Each row is a point on a landscape with many valleys, with its height.
From any point a ball rolls to the lowest of the 2 points nearest to it. It stops when none of these is lower. Distance is the straight distance between rows; heights are no part of it.
z592: [124 167 140  92 153  94 166  63  73  67 123 146 113 129 115 146 124 129
 142 164 152 132 147 132]  height 45.0
z84: [ 82 119 138  84 144 122 132 101  89  96 137 140  97 159 143 117 120 115
 175 150 166  73 139 149]  height 47.9
z186: [167 131 136 115 128 136 126 115 156 182 184  95 206 101  78 119 139 162
 120 132 128 149 155  98]  height 56.9
z284: [146 134  90 139  84 132 110 169 193 195 139  91 157 102 147 143 160 143
  89  81 114 111 154 104]  height 23.2
z739: [ 86  80 151 116 122 128  88 153 138 201 136 150 103 127 102 130 154 118
 110 147  91 141  84 143]  height 27.9
z511: [152 121 114 196 134 106 110 127  81 129  57 192  63  96 194 147  96  71
 126  78 113 140  58 163]  height 39.5
z805: [199 154  97 139  76 109 134 153 164 187 114  88  99 117 115 152 125 125
  74 113 103 154 158  60]  height 14.2
z715: [158 153 128 128 154 119 126  76 130 112 152  84 122 152 116 141 117 147
 155 126 169 110 183 100]  height 29.8
z877: [162 131 120 115 116 107 103 131 139 210 127  97  72 126 107 140 124 133
  98 123 135 124 135  61]  height 23.1
z799: [168 146 177 131 155 146 136  63  80 103 150 105 180 135  73 103 111 155
 171 148 155 156 144  90]  height 45.1
z488: [201 157 110 125  80 106 130 113 148 180 118  93  97 111  91 136 107 119
  87 137 109 175 160  67]  height 20.7
z808: [ 97 134 127  94 107 118 179 132 109  54 102 130 118 151 169 142 105 123
 154 138 154  86 151 150]  height 57.1
z176: [141 154 143 136 170 151 154 106 150 110 146  87 205 149 106 128 149 167
 135 115 156 128 188 111]  height 55.7
z140: [ 80 122 172  85 157 121 129 131 100 134 130 191 143 140  85  94 145 132
 125 167 117 151 106 137]  height 35.7
z41: [161 115 155 102 148 112 110 110 124 202 152 125 120 114  70 142 135 145
 103 152 115 148 110  74]  height 30.6
z447: [158 128 172  81 139  97 100  90  80 214 141 136 133  94  52 142 119 162
 104 160 123 154  92  54]  height 31.5
z35: [189 160 152 137 159 146 129  77  53 116 136  87 203 119  67 106 101 172
 154 149 156 173 152  68]  height 42.9
z382: [ 77 138 118 100 101  91 131 102  94  89  91 218  92 126 168 121 137  89
 149 143 138 141 102 177]  height 53.8
z309: [ 68  99 134 118 128 151 105 166 152 121 144 142 135 141 121  93 138 124
 119 145 114 125 120 155]  height 50.1
z859: [158 140  78 133 172  99 135 144 138 141 118 122 103 128 134 163 144 136
  84 117 119 103 134 103]  height 40.3
z82: [ 99 145 190  90 183 131 167 114  74  83 109 169 166 145  78 102 120 149
 132 174 138 139 130 104]  height 39.2
z914: [ 88  89 118 130 111 140  99 134  97 108 132 152  99 131 179 103 140  91
 170 150 136  98  98 200]  height 30.1
z104: [168 159  94 139 136 110 133  87 129 110 138  79  95 146 141 157 118 132
 145 109 157  98 173 105]  height 28.3
z413: [184 132 165 119 162 132 106  93  69 170 169 125 193  90  54 116 130 176
 132 142 126 152 102  71]  height 33.7
z362: [144 131 159 107 133 130 208  72  97  46 157 103 184 136 115 148 119 152
 165 164 159 139 161 146]  height 52.1
z528: [144 127 127 146 143 130 168  99 149  66 147 112 137 148 133 163 148 127
 145 126 134 131 136 157]  height 59.1
z713: [110 109 134 128 130 150 154 116 127  71 127  84 128 170 184 154 131 135
 182 102 172  66 160 169]  height 49.3
z417: [125 144 161 111 153 148 125 143 121 142 144  96 186 133  68  84 106 173
 132 138 143 147 151  73]  height 43.6
z595: [107 140 156 104 110 110 119 122 144 140 113 153  99 145  92  95 112 114
 130 156 120 169 129 107]  height 25.2
z182: [187 131 145 119 181 118 128  78  88 171 157 122 168  99  59 141 141 164
 111 157 117 153 123  82]  height 34.7
z834: [ 91 110 107 135 147 116 120 172 132 136  91 184  95 132 140 133 145 104
 101 135  93 139  83 149]  height 31.1
z259: [ 58 127 179 106 129 158 160 156 137  74 127 130 168 166 114  79 113 136
 141 161 135 123 146 138]  height 52.4
z688: [137 122  79 151 102 134 113 173 180 157 134 113 154  98 171 134 148 132
 105  80 113  95 136 134]  height 25.8
z942: [ 81 136 119  81 118  96 161 119  96  71  91 205 110 133 154 128 131 111
 131 153 130 124 117 163]  height 54.8
z968: [185 140 104 157 105 107 132 154 137 170  84 117  44 119 138 149 127 106
  65  96 102 139 116  71]  height 18.3
z10: [106 133 159 103 136 162 187 123 128  85 140  88 229 150 131 126 122 163
 145 145 163 114 194 123]  height 51.6
z495: [ 86  70 116 133 136 133  71 174 104 201 106 172  85 102 155 143 170 106
 120 145  97 120  54 182]  height 20.5
z53: [ 96 141 170  97 177 114 151 106  99 103 112 184 133 149  83 120 131 129
 127 168 123 163 123 122]  height 37.2
z375: [158 176 114 135 136 101 135 123 136 137  87 106  77 148  97 138 101 128
  85 132 121 161 161  62]  height 34.4
z291: [112 133 140  98 133 119 192 106  94  38  98 105  99 162 160 172 110 130
 169 124 164  94 154 141]  height 59.0
z68: [116 126 167 108 100  92 101  98 138 178 106 178  73 125  98 124 143  99
 106 147 100 196  97 116]  height 28.0
z63: [127  82 129 141 110 125  85 145 144 198 128 140  70 124 132 137 152  94
 116 126  93 142  80 131]  height 26.4
z537: [168 127 178  95 138 125  97 101  83 200 156 119 169  88  46 125 112 172
 123 150 121 159 101  52]  height 32.4
z464: [108 147 203  80 130 124 126  93  56 130 146 181 173 108  78  70 113 141
 153 166 139 154 109  98]  height 51.0
z676: [ 85 101 108 100 119 123  80 154 122 172 142 144  97 121 134 105 129 123
 135 146 121  90 112 141]  height 19.7
z630: [125  94 108 164  94 133  91 206 144 174  91 142  97  91 168 129 111  99
  93  98  88 131  67 140]  height 37.3
z5: [151 113  90 158 135 113 117 142 142 129 115 148  89 119 153 152 132 111
 116 104 104 122  92 139]  height 28.1
z168: [175  98 119 149  74 104 114 150 131 206  95 146  46 109 139 158 138  93
  72 104  91 142  75  98]  height 22.4
z796: [112 104  81 128 103 141  89 184 165 157 148 112 136 109 156 109 140 133
 120 105 119  81 129 145]  height 27.7
z997: [131 118 130 105 101 129  97 155 172 217 163  86 146 110  95 127 124 156
 100 125 123 117 141  87]  height 26.8
z320: [102 129 177 122 135 176 106 138 155 164 170  91 220 128  80  74 137 165
 131 127 138 132 159 102]  height 44.1
z743: [191 120 101 134 115 112 130 113 167 184 166 103 133 108 108 164 154 146
  96 122 109 136 132 104]  height 45.5
z840: [ 59  91 110 120 108 157  75 167 106 137 141 142  99 120 161  84 130 104
 155 157 134  86 101 188]  height 26.5
z279: [116 141 129  87 150 107 158  93  89  87 144 144 121 141 123 131 122 128
 151 158 161  91 148 133]  height 46.9
z831: [181 102 103 151  99 127 125 143 187 185 146 108 130 109 133 164 169 130
  76  98  94 133 122 116]  height 43.7
z441: [146 122 138 124 168 129 164  84 132  88 171 125 166 139 106 138 151 143
 150 140 138 126 146 142]  height 61.7
z462: [131 122 141  85 141 106 114 128 119 180 147 150 129 112  76 129 127 143
 108 154 118 134 113 105]  height 30.0
z356: [176 167  97 147 112 122 144  98 164 109 124  83 146 135 116 147 121 140
 116 120 137 164 179 109]  height 62.3
z548: [158 175 128 131 131 125 140  86 129  99 123  64 127 166 110 136  93 144
 145 128 163 144 193  89]  height 31.4
z760: [ 80  78  98 144 124 161 101 186 137 121 132 133 137 118 163 112 150 116
 120 126 105  95  99 198]  height 33.4
z892: [ 72  70 130 124 158 158 108 152 116 139 160 158 135 135 131 112 172 112
 131 157 112  99  92 195]  height 30.2
z697: [ 85 110  90 139 112 149  86 186 139 155 134 113 113 119 174 101 123 122
 134 104 137  63 122 155]  height 29.3
z156: [155 164 110 100 143  92 173  71  96  72 138 118 141 115 102 151 117 141
 134 163 151 134 170 127]  height 40.2
z555: [ 65 122 150 114 138 161 137 162 145  91 134 108 155 168 136 103 121 138
 147 133 141  95 154 141]  height 53.0
z45: [176 121 109 187  85 128 114 160 158 158  99 119  75 120 170 133 122  93
 102  69 108 137 101 111]  height 40.1
z302: [128 158 148 120 158 142 138 134 131 137 119  94 155 154  88 105 110 158
 121 136 149 149 171  80]  height 43.2
z378: [123 152 159 117 101 131 144 105 144  76 128 109 121 162 111 116  96 124
 164 143 144 155 158 126]  height 23.6
z193: [107 135 156 142  97 154 116 122 182 117 152  93 146 157 130 102 124 128
 153 115 133 140 165 132]  height 22.3
z171: [106 114 150  87 161 137 184 128  99  83 153 134 183 144 132 117 127 143
 138 168 152  82 152 130]  height 45.9
z159: [172 146 133 155 135 109 144  63 145 110 141 117 102 138  98 143 137 125
 123 140 117 180 141 117]  height 31.7
z27: [149 164 134  99  94 115 159  86 110  78 133 121 157 134  88 108  82 136
 155 173 148 179 173 112]  height 29.5
z664: [ 98 111 144 131 144 130  99 128 141 152 118 157  77 153 108 112 147 103
 123 139 106 151 100 129]  height 33.6
z637: [ 90 136 170 118 136 165 109 154 153 156 157  99 171 140  83  71 106 156
 132 133 135 134 149  91]  height 43.8
z806: [163 148 161 122 154 158 175  94  96  92 157 105 239 122  90 114 124 174
 149 147 155 157 165 108]  height 53.9
z775: [178 164  82 158 116 108 156 127 155  85  99 107 102 122 155 163 110 126
 108  96 124 135 149 118]  height 32.6
z96: [ 91 105 185  92 130 161 107 135 116 156 173 139 182 113  74  61 125 133
 135 165 120 134 108 133]  height 48.9
z42: [122  92  87 161 131 141 141 168 158 105 137 145 159 117 172 144 162 121
 117  98 100 100 102 191]  height 37.5
z179: [129 128 146 114 133 132 107 118 144 148 153 116 133 147  93 103 124 133
 135 139 136 136 137 104]  height 23.0
z970: [119 126 125 144 128 143 166 115 149  58 114  88 126 154 181 170 140 131
 168  86 149 100 149 158]  height 50.9
z699: [141 128 196  98 139 155 131  96  48 117 171 160 204  99  76  68 120 163
 159 164 137 144  97  96]  height 49.4
z152: [ 90  86 105 193 142 159  73 219  93 165  69 153 102  96 192 122 117  97
 120 109 112 109  60 181]  height 30.3
z438: [135 114 113 126  75 146  95 169 195 220 160  91 147 105 114 139 146 141
  91 102 117 117 142  94]  height 25.5
z991: [121  97 103 117 117 142 107 133 145 140 184 132 153 114 139 119 152 127
 133 134 120  95 127 172]  height 12.9
z89: [ 59 104 134 114 136 129 101 161 112 146  92 201  92 136 143 107 165  98
 121 155 107 142  77 171]  height 34.0
z287: [144 175  98 132  99 120 125 149 162 123 107  90  99 151 139 118  79 126
 128 114 142 135 169  87]  height 33.5
z861: [107 118 124 110 141 132 137 110 113  86 146 115 112 163 165 137 133 125
 175 133 165  72 143 156]  height 48.4
z587: [117 117 199 111 145 160 116 113  85 128 171 139 198 125  66  62 122 152
 159 155 133 141 105 108]  height 48.1
z252: [137 128 107 147 106 128  87 140 166 180 134  96  82 136 145 118 124 119
 127 102 136 108 140  97]  height 23.3
z479: [146 117  94 176 165 132 138 147 140 100 109 122 115 136 184 168 144 124
 128  72 126  88 111 151]  height 43.0
z83: [118 142  94  95 104  77 115 163 117 176  83 183  74  91 136 151 126 110
  87 128 104 144  92 109]  height 19.5
z158: [116 101 103 166 149 131 110 174 130 131  99 161  96 122 161 135 142 101
 122 107 101 114  80 160]  height 29.6
z487: [153 148 156  86 159 121 164 107  63 110 144 156 208 102  68 111 116 170
 127 170 133 144 127 104]  height 46.2
z919: [ 99 130 137 121 162 166 152 115 160 113 159  93 194 150 151 137 172 155
 145 103 160  74 189 144]  height 54.0
z518: [ 97 122 112  86 127 110  98 120 102 150 132 161  89 132 137 110 124 117
 153 152 138  98 117 136]  height 18.2
z452: [ 67  84 113 149 109 168 103 184 125 104 104 155 114 127 175 102 136  96
 140 137 105 120  91 202]  height 36.6
z557: [164 183 123 135 143 116 136 101 124 114 103  78 102 162 109 141 100 134
 111 138 144 149 187  69]  height 33.2
z305: [ 67 109 182  86 142 124  95 128 116 182 124 183 119 125  79 100 144 121
 119 157 113 156  93 122]  height 34.6
z719: [143 118 126 114 107 128 159  67 118  78 189 118 140 127 137 131 130 128
 177 140 166 102 147 172]  height 47.8
z793: [143 125  82 167 114 133 139 116 149  92 143 106 142 121 198 163 137 129
 160  65 153  73 142 164]  height 21.7
z768: [107 114 127  97 141 103 109 161 133 185 121 163 101 116 104 134 143 125
  96 149 101 145  92 115]  height 29.1
z522: [185 172 129 151 147 102 163  53 119  83 124 104 130 121  78 154 120 134
 114 159 122 201 155 112]  height 38.7
z37: [127  96  94 173 121 146 146 170 144  79 111 148 153 106 195 141 127 109
 139  91 111 104  95 197]  height 40.9
z606: [ 92 125 137 125 140 156 133 146 166 109 154 105 181 150 135 111 143 147
 139 119 150  93 158 144]  height 53.3
z269: [124 152 112 133 132 131 151 160 171 100 121 118 155 156 137 136 126 141
 118 110 132 121 160 120]  height 21.9
z187: [166 160 133 104 103  81 112  76 115 159 123 145  78 111  87 126 115 116
 113 155 120 171 142  91]  height 17.7
z639: [132 129 169 111 150 135 120  88 105 134 163 130 144 139  78 101 125 142
 151 154 144 144 128 111]  height 22.2
z960: [151 154 109  89 131  83 108 120 111 193 116 118  79 121  95 136 103 140
 101 145 136 123 139  67]  height 23.8
z512: [167 129  94 188 153 103 131 125  94 114  71 159  60 108 184 169 115  92
 102  81 111 124  76 140]  height 40.7
z634: [113 132 149 108 127 144 202 106 125  41 116  73 140 168 151 168 120 148
 174 122 166 110 173 154]  height 58.1
z618: [205 138 128 119 146 106 122  86 115 185 162  91 150  95  65 156 135 160
  89 149 123 150 139  77]  height 36.1
z162: [143 129 143 112 127 101 112  54 110 133 158 156  91 132 108 120 130 112
 154 154 136 148 124 142]  height 20.4
z826: [173 145  90 149  78 135 130 113 189 137 160  96 163 103 148 139 146 135
 132  97 138 128 166 138]  height 58.9
z199: [160 144 137 121 164 142 141 111 137 147 163 102 215 118  85 122 138 172
 119 134 143 131 168 104]  height 56.4
z427: [153 161 101 107 164 103 132 134 124 153 128 106 138 121  89 142 119 163
  93 136 131 122 156  81]  height 42.2
z484: [151 169 133  79 109  86 140  68  92 118 146 150 126 104  82 107  97 135
 139 169 147 155 146 110]  height 18.5
z153: [ 82 101 172  95  94 157 193 123 128  53 136 110 154 162 161 128 117 125
 170 139 146 105 154 174]  height 32.8
z434: [175 144 131 105 162  99 143  78  97 130 162 133 151 107  70 136 136 151
 116 158 135 145 143 107]  height 36.2
z689: [118 152 123 126 113 105 117 140 141 138  97 150  66 139 119 117 116 106
 115 131 107 155 121  97]  height 24.2
z590: [133  87 123 157  95 117  92 160 119 205  88 148  47 106 155 143 138  89
 103 106  96 137  63 120]  height 24.5
z99: [107 114 188  96 103 104  94 120 140 207 118 159  97 130  72 114 131 111
 104 157 103 191  91 103]  height 26.9
z420: [140 149 111 177 109 131 156 171 157  76  72 143 100 135 165 146  95 102
 108  84  98 155 100 131]  height 30.8
z680: [112  67 119 178 107 161  70 163 157 176 139 124 101 108 155 122 162 105
 115 113  89 127  83 178]  height 20.9
z779: [165 125 122 150  90 122  93 141 153 205 123  91  53 138 134 130 128 116
  99  96 127 118 134  66]  height 21.8
z381: [ 94 163 113 116 117  97 115 149 128 133  67 178  62 141 146 121 104  98
 126 130 123 148 113 116]  height 23.5
z943: [164 160  99 124 112  71 128  84 118 135 106 139  65 108 111 147 124 113
  98 138 111 159 132 100]  height 20.3
z830: [193 178 128 124 164 122 139  82  59 131 130  82 187 100  64 116  93 167
 121 166 156 166 165  63]  height 40.5
z773: [149 116 119 134 120 121 133  69 134  98 176 121 108 142 133 135 135 115
 176 135 153 116 138 157]  height 49.0
z780: [ 67 103 161 117 116 173 171 148 144  53 125  93 157 161 177 128 142 125
 161 122 142  97 150 174]  height 29.7
z87: [108 111 118 102 153 122 168 139 123  85 146 156 160 143 137 139 142 134
 133 156 139  93 133 164]  height 43.5
z376: [146 174 128 122  85 106 153  84 128  80 127 114 118 142 108 127  84 123
 156 153 141 156 169 122]  height 28.5
z594: [ 72 121 112 147 110 134  84 183 114 127  76 173  76 129 176 106 114  91
 141 120 115 119  82 157]  height 23.4
z15: [ 94 132 117 126 105 105 125 136 113  90  84 193  83 128 171 120 114  87
 150 128 118 139  88 160]  height 52.9
z130: [155 103  95 202 140 143 122 180 157 123 102 135 146 102 199 153 128 115
 108  58 105 103  94 163]  height 30.7
z647: [ 87  89 135 163 113 150 136 145 105  63 102 131 108 144 207 135 114 104
 184 108 139  92  99 205]  height 35.8
z909: [ 79 107 113 124 117 130  86 172 129 151 108 150  80 131 150 107 124 101
 135 125 117 110 101 149]  height 21.4
z294: [156 143  85 149 120 120 130 106 150  95 143  89 119 126 172 160 136 136
 156  86 158  91 163 131]  height 25.1
z613: [ 74 106 135 146 118 182 147 146 161  83 131  91 155 157 184 137 156 129
 152  89 154  76 151 175]  height 27.5
z116: [162 167  92 146  90 129 139 119 175 108 128  79 157 125 149 147 127 141
 126  96 148 134 188 113]  height 60.7
z691: [158 132 118 147 111 120 135  97 170 115 152 111 112 145 125 134 133 125
 140 123 118 156 142 132]  height 28.8
z534: [165 102 119 190  87 135 103 194 135 183  78 139  81  99 175 133 103  91
  88  69  89 127  73 118]  height 38.8
z573: [190 168 129 117 161 103 143  72  72 126 141 105 149 107  65 140 107 161
 117 165 139 155 154  90]  height 38.2
z404: [135 103  87 180 130 150 117 170 167 141 128 122 161  98 196 147 148 127
 111  56 123  84 121 156]  height 28.4
z180: [ 90 116 196  75 142 115  90 119  90 212 131 174 132 101  59 123 137 142
 111 156 114 162  73  99]  height 33.3
z845: [119 131 190  73 162 113  99  96  73 204 135 164 140 100  56 115 123 159
 113 155 125 158  86  66]  height 32.3
z749: [ 97  83 128 123 112 168  88 149 160 157 184 108 156 118 128  98 163 121
 123 131 112 106 126 177]  height 15.9
z467: [123 128 125 194 110 150 124 161 156  81  82 128  95 147 180 141 101  98
 138  77 114 135  99 158]  height 28.2
z23: [159 174 125 105 160 113 136 134 110 152 109 101 146 133  71 118  96 167
  96 153 138 154 170  58]  height 42.8
z801: [101 155 103 122 109 123 119 171 152 121 113 107 104 146 146 106  89 127
 138 118 140 105 154 108]  height 32.0
z597: [117 130 169 108 164 166 167 130 115  94 155 108 235 141 110 100 128 168
 146 142 156 104 170 110]  height 50.3
z619: [ 95 137 103 107 110 110 156 144 108  70 107 160 115 136 155 135 109 119
 150 142 132  98 122 159]  height 56.0
z255: [120 134 179 130 141 181 124 110 146 139 176  91 227 131 101  92 148 163
 151 116 154 121 175 111]  height 44.6
z663: [148 144 153 118 145 113 122  59 105 124 164 122 109 140  88 117 125 128
 158 145 150 138 141 118]  height 21.3
z426: [ 96 110 101 171 130 134  83 193  91 152  64 159  76 116 188 115  92  98
 131 101 122 106  72 160]  height 25.6
z351: [181 141  98 143  77 126 126 150 189 181 131  80 131 116 132 144 139 140
  84 100 119 137 169  84]  height 19.6
z616: [110 110 171 118 100 126  94 129 156 179 138 133 101 139  77  96 122 114
 120 152 106 170 111 107]  height 26.2
z819: [165 125  94 195 166 117 131 135 117  99  87 133  78 122 185 171 122 109
 125  73 128  90  99 137]  height 41.9
z748: [161 140  93 144 144  97 146 102 122 103 123 148  87 122 150 163 138 111
 123 118 120 119 114 133]  height 25.4
z380: [101 122 131 147  98 134 139 140 145  69  97 158  96 149 159 126 114  93
 151 117 112 154 105 173]  height 51.8
z850: [115 143 154 103 124 154 200 112 135  61 126  77 196 156 146 156 129 164
 162 125 167 126 197 136]  height 54.1
z178: [147 150  86 147 157 125 129 165 169 147 117 103 137 131 150 158 144 143
  90  89 125 103 153 102]  height 41.1
z317: [157 158 140 112 150 129 189  66  78  60 139  77 193 132 101 145 108 166
 148 157 175 137 189 117]  height 50.6
z466: [ 79 125 160 111 104 147 156 134 146  76 121 149 142 163 121 101 115 115
 146 158 118 141 132 151]  height 51.7
z707: [122 132 132 130 147 128  96 129 144 162 138 106  89 159 117 105 119 130
 133 119 136 107 135 100]  height 23.7
z902: [128 149 180  89 177 135 173 107  35  90 123 161 203 112  85  98 112 166
 136 175 146 138 125  86]  height 43.1
z312: [121 134 181  92 170 146 190 118  70  74 146 124 208 142 112 109 120 161
 142 168 157 105 151 114]  height 48.3
z730: [177 116 124 148  93 118 115 144 144 203 111 110  51 122 134 151 144 109
  81 104 106 140 106  82]  height 20.1
z686: [163 168 146 100 114  99 149  48  77  88 149 126 145 122  82 115  92 136
 156 170 153 165 156 109]  height 22.5
z700: [109 132 159 146 105 154 124 110 173  99 132 105 101 171 128 102 113 107
 163 123 141 152 144 135]  height 20.8
z985: [ 59  82 140 137 102 153 139 151  87  58 101 155 107 138 204 118 131  90
 177 145 138 100  95 215]  height 33.8
z201: [ 49  94 127 100 111 151  73 168 112 174 147 138 103 127 126  79 126 117
 134 150 131  89 104 162]  height 22.1
z165: [153 161 150  87  94  93 107  87  97 162 141 140 109 111  71 101  83 130
 139 162 136 169 140  80]  height 15.7
z901: [170 149 158 115 159 152 171 102  52  90 156 132 244  98  79 102 121 181
 141 164 141 152 130  94]  height 49.9
z654: [176 165  81 192 115 129 158 144 164  78  83  89 126 126 187 173 111 118
 113  54 130 127 146 115]  height 38.4
z563: [114  97 109 176 136 129 117 140 100  84  98 147  81 134 202 145 116  93
 181  97 137 101  85 185]  height 37.1
z244: [125 114 108 175 137 119 117 144  95  99  74 175  80 116 198 149 100  90
 148  96 123 123  66 176]  height 38.3
z435: [157 153 110 144 127  94 124 141 127 145  66 150  49 122 140 156 122 104
  74 108  99 148 105  92]  height 16.5
z206: [108 160 150  89 182  86 142  98  96 123  96 189 119 128  80 134 141 130
  95 162 122 164 118 111]  height 38.5
z414: [141 133 130 153 154 135 181  99 153  61 129  77 144 158 162 193 152 144
 151  96 152 121 165 153]  height 54.3
z191: [118 110 126 190 115 155  99 151 157 119 102 121  83 150 182 118 124  85
 146  88 110 134  92 154]  height 26.3
z510: [104 149 113  78 108  76 114 123 112 151  89 202  84 107 129 132 130 109
 100 144 115 146  93 127]  height 21.2
z249: [175 112 106 163  71 129 115 153 185 180 133 116 105 110 152 144 143 114
  94  89 104 138 117 110]  height 41.8
z977: [105  96 132 136 164 142 101 128 137 135 146 142  99 159 123 125 151 108
 136 134 119 123 109 152]  height 32.7
z79: [ 82 139 177  53 113 106 116 114  81 159 137 196 158 101  73  80 110 139
 136 165 139 149 104 112]  height 52.3
z814: [ 86 110 122 149 118 160 133 164 169  93 124 116 144 155 168 121 139 121
 140 102 125 103 138 170]  height 25.7
z911: [201 139 123 111 126  82 134  77 108 186 151 114 114  88  68 171 141 141
  76 154  99 170 131  83]  height 38.6
z398: [ 79  70  95 132 134 153  86 193 127 170 144 143 124 104 151 126 167 120
 111 145  95  97  85 186]  height 29.9
z929: [123 140 140 135 170 157 167  99 156  86 143  82 193 164 138 156 167 157
 150 106 160 109 183 134]  height 54.7
z734: [138 141 105 118 161 119 135 159 166 169 140 100 159 132 109 144 144 167
  95 110 128 116 165  88]  height 41.6
z821: [162 141 111 129 101 132 119 120 184 175 163  95 178 108 111 125 141 153
 117 115 134 134 170 117]  height 57.5
z465: [104  80 134 153 126 166  75 151 174 184 161 103 121 132 138 114 169 119
 116 113 102 123 114 155]  height 18.1
z234: [132  78  95 189 119 147  87 198 111 160  90 154 107  82 185 132 112  99
 114  88  98 112  60 172]  height 34.8
z114: [156 159 109 118 140 111 172  97 124  71 124  96 144 142 125 158 119 150
 131 142 150 127 179 123]  height 33.9
z505: [ 72  97 159  92 134 156 116 168 131 142 161 150 172 127  95  78 138 137
 114 167 113 113 118 152]  height 49.5
z705: [139  88 119 185 102 144  94 146 168 144 133 127  90 123 158 126 146  92
 131  96  96 133  89 164]  height 24.1
z738: [148 153  92 116 133  73 132  83 103 112 116 161  72 110 129 152 132 110
 117 136 126 136 119 126]  height 22.8
z8: [194 170  95 176 122 125 169  90 175  89 122  77 132 132 126 176 138 129
 102 115 125 175 173 118]  height 65.2
z148: [ 89  77 113 144 160 150  93 170 120 166 134 163 109 128 141 142 174 111
 126 138 104 111  75 182]  height 26.6
z841: [130 133 162 124 140 168 139  86 144 121 193  90 212 131 120 117 158 156
 167 121 164 102 177 142]  height 45.4
z49: [149 133 205 133 150 167 132  84  95 107 173 115 202 134  73  85 120 155
 178 142 143 158 125  92]  height 46.8
z225: [122 149 128 103 173  88 133 128 117 134 102 162 103 136  92 138 134 138
  96 151 115 146 125 101]  height 39.3
z740: [ 74 134 106 107 117 135  95 170 138 133 129 119 113 138 150  90 106 128
 144 123 149  75 139 133]  height 30.9
z262: [ 87  76 166 131 164 168 112 126 131 133 170 137 132 154 119 102 167 115
 140 154 116 114 109 177]  height 31.9
z847: [ 98 127 140 135  81 171  93 121 185 144 168  87 164 132 131  90 142 127
 150 105 140 121 170 145]  height 23.9
z816: [152 167  92 141 139 108 172 120 139  69 106 107 122 136 134 163 116 133
 121 125 125 134 154 129]  height 26.1
z545: [ 98 162 116  96  93  76 104 123 105 146  63 199  58 122 155 126 116 100
 100 120 120 165 101 120]  height 22.6
z621: [ 98  80 121 121 123 115  90 170 123 206  98 184  80 108 140 155 159 107
  93 141  86 149  55 153]  height 25.9
z216: [140 127 137 108 121 152 154  77 129 100 194  91 182 133 141 125 141 146
 176 131 173  85 174 157]  height 46.4
z299: [172 167 119 118 153 129 176  79  69  88 135  85 210 109  81 124  88 171
 129 164 154 156 179  90]  height 44.5
z904: [125 104  87 149 105 151 126 134 135  91 155 121 147 113 202 139 136 121
 160  83 143  67 121 197]  height 18.4
z844: [116 131 125  96 117  95 102  99 109 157 133 175  79 131 110 110 138 113
 136 152 131 133 111 133]  height 19.4
z570: [123 100  95 146 124 150 108 133 143 129 168 120 141 117 178 130 159 122
 147  99 136  75 130 182]  height 15.8
z662: [107 122 111 146 128 149 122 182 185 120 124 117 147 139 142 120 140 125
 112 105 113 119 135 138]  height 24.0
z953: [ 57 103 153 123 122 131  84 148 126 167 100 178  69 143 118 103 157  90
 125 152  99 164  87 156]  height 34.9
z900: [ 83 111 144 129 117 146 126 151 148  95 124 150 117 157 133 107 132 108
 141 142 108 140 106 169]  height 50.8
z416: [133 106  93 185  96 138 125 182 137  93  92 158 135  96 196 123  89  99
 133  77 105 116  83 179]  height 37.8
z880: [121 102  95 133 156 130 166 144 140  87 140 151 144 130 160 152 158 133
 124 121 121  97 114 173]  height 40.8
z264: [147 149 105 111 167  89 130 137 123 154 110 142  88 121 115 160 141 133
  76 139 108 123 126  91]  height 39.7
z636: [131 137  92 160 166 137 141 151 158 107 114 102 143 151 171 170 146 140
 122  81 135  87 145 123]  height 42.0
z611: [107 125 165 102 113 139 196 108 120  49 146 121 175 151 130 129 116 134
 160 158 149 122 159 156]  height 38.9
z954: [140 160 101 111 109  69 125 145 122 161  63 162  58  98 128 164 129 113
  57 124  97 152 100  85]  height 18.0
z788: [181 143 115 143  82 111 120 110 164 152 137 105  97 126 115 124 115 117
 118 128 109 162 141 103]  height 26.0
z815: [124 151  95 138 151 128 170 163 157  62  94 119 138 148 150 163 122 136
 117 111 128 124 150 137]  height 18.7
z789: [140 138 100 191 101 132 133 173 134  95  75 161 111 100 183 140  75  87
 113  81  98 143  72 149]  height 34.5
z361: [157  81  89 197 133 146 103 199 146 165 110 137 134  89 191 147 137 113
  99  67  97 106  74 162]  height 33.1

Call two points neighbours if one is among the 2 nearest of the other. Go from one point of each pair to the other, from neighbour to neighbour, staying as low as possible. Name the highest point that can't be avoided.
z518 / z42: z37
z991 / z688: z287
z165 / z700: z27
z435 / z518: z707

Where does a ball stop that starts at each point below?
z49: z447
z416: z991
z528: z816
z99: z435
